Each scene shows the same named points in several views. A view is turned or mirrored, and shifted as a whole, has a little noise and may leave points out.
In the rows, 128 means zero.

Scene 1
View 1
<153>: [113 134 123 121  98 116  98 167 105 122 181 119  56  60 100 155 154 128
 177]
<100>: [103 122 123 103 138 109 100 178  95  94 154 150  98  95 136 140 154 143
 188]
<79>: [150 100 158 138 121 135 125 158 149 103 140  82  85 143 128 137 151 149
 159]
<34>: [114 117 123 124 122 101 115 180 103 109 121 146  98 113 152 128 146 145
 188]
<30>: [128 110 133 144 110 112 124 172 123 113 123 120  85 124 147 130 143 138
 176]
<184>: [154 100 145 149 109 115 129 172 141 106 102 116  96 146 157 111 144 144
 173]
<82>: [154 112 141 130 108  90  86 176 146 105 135 139  85 111 123 111 158 112
 178]
<97>: [148  90 159 122 145 137 123 165 143  96 148  92 103 155 136 133 154 156
 163]
<21>: [107 122 122 129 111 121 115 172  98 114 153 122  72  85 130 149 147 142
 185]
<65>: [ 99 117 104 100 140  72  83 201  75  98 131 203 108  93 157 110 149 135
 202]
<141>: [106  92 150  70 187 144  98 174 101  79 199 109 112 131 132 165 160 170
 175]
<138>: [146 134 122 193  37  94 122 161 139 148 102 111  45  84 124 116 135 105
 172]
View 2
<141>: [124  68 118 195 155 109 105 104 158 148 147 212 179 138 117 135 148 143
 119]
<153>: [135  67 132  90 125 113 161 141 161 128 108 137 149 148 133 137 154 121
 112]
<82>: [131 145 111 123 172 112 183 108 112 114  68 132 132 122 136 148 144 163
  85]
<21>: [121  83 110 118 158  99 166 132 151 119 109 139 147 152 138 148 153 139
 102]
<97>: [127 129 114 148 189 102 103 114 115 134  84 192 141 161 123 121 170 149
 116]
<138>: [136 124 123  70 170  95 173 150 124 101  59 121 112 174 141 133 183 128
 104]
<184>: [126 155  95 130 204  94 148 108 104 116  70 163 133 152 135 138 168 164
  99]
<79>: [127 135 114 131 190  98 113 125 122 124  78 178 140 174 126 120 183 139
 117]
<34>: [120 106  96 139 177  99 172 115 141 114 106 148 137 136 131 165 146 163
  86]
<100>: [132  90 111 149 147 105 171 109 146 127 119 159 156 122 130 155 136 155
  94]
View 3
<30>: [155 132 136 118 143 153  70  95 127 106 150 157 135 100 152 154  84 132
  97]
<138>: [188  96 146  91 155 183  68  67 125 121 146 157 171 104 160 141 113 120
 111]
<65>: [132 130 121 110 153 127 100 179 113  81 160 117  94  88  94 175 100 152
  69]
<153>: [159 101 156  99 168 155  77  70 150  93 184 106 158  98 116 156 114  95
  60]
<79>: [144 150 161 120 128 143  60  52 158 107 140 163 152  99 173 162  52 131
 108]
<97>: [133 165 172 129 120 131  68  61 159 102 144 152 135 105 161 171  46 136
 108]
<82>: [157 117 141 105 143 154  83 135 123 110 123 154 140 110 139 168 101 165
 114]
<100>: [133 137 137 111 151 133  90 117 142  82 169 115 121  90 114 169  86 127
  68]
<184>: [156 149 137 119 135 150  67 100 125 116 126 172 132  99 167 161  68 153
 128]
<141>: [105 182 165 129 129 100  88  60 178  67 185 106 117  83 125 184  39 109
  40]
View 4
<97>: [131 126  82 146 137  78 134 126 116 173 151 184 130 106 120 171 103 112
  78]
<141>: [149 134 127 201 116  90 162 104 152 159 113 191 122 143 115 126 119  75
  74]
<34>: [165 110 108 122 104 137 167 122 121 155 131 169  95 129 105 158 107 160
  72]
<65>: [194 111 152 120  67 167 186 119 141 146 147 168  50 141 120 153 111 158
  61]
<21>: [142 117  95 113 114 139 166 118 132 141 106 182 115 145 105 151 132 149
 100]
<138>: [130 107  59  51 139 142 142 142 111 139 131 185 124 120  97 201 130 174
 116]
<184>: [147 111  75  99 125 102 140 138  93 167 168 174 107  97 124 187  81 158
  68]
<82>: [161 117 103  77 104 136 142 144 119 146 171 167  71 108 120 190 101 157
  81]
<153>: [139 127 103 101 122 153 164 121 147 120 100 184 117 157  93 165 156 132
 124]
<30>: [151 110  85 108 121 124 154 127 108 159 143 176 112 117 107 173 105 158
  85]
View 5
<79>: [143 127 105 138 134  97 106 186 121 129 116 157 161 108 131 150 121 162
 165]
<65>: [176 145 127  74 110 150 108 119  82  71 121  88 151 108 154 159 137  99
  75]
<21>: [188 144  88 101 115 115  97 155 109  96 161 131 152 106 128 140 104 139
 140]
<34>: [176 130 106 110 116 128 105 150  98  98 132 116 157 102 136 157 124 132
 107]
<141>: [162 167 100  83 146 143 151 165 114 129 107 166 204  81 148 100 131 100
 142]
<30>: [165 116 106 127 122 106  93 162 107 103 136 125 151 113 128 169 122 152
 135]
<138>: [169 130  90 143 102  74  55 170 116  95 161 113 116 129 120 174  91 178
 161]
<100>: [174 159 107  85 117 132 111 142 101  93 125 115 164 100 146 140 128 115
 120]
<82>: [149 135 129 113 116 112  80 153 107  93 115  87 125 130 145 187 126 152
 121]
<97>: [139 132 111 133 143 109 113 188 118 138 103 156 169 101 135 155 130 157
 154]

Which points are out of place in each view (at most two, in the order of its rows)? Write none if all are in place.
view 1 => <82>, <138>
view 2 => none
view 3 => none
view 4 => none
view 5 => none
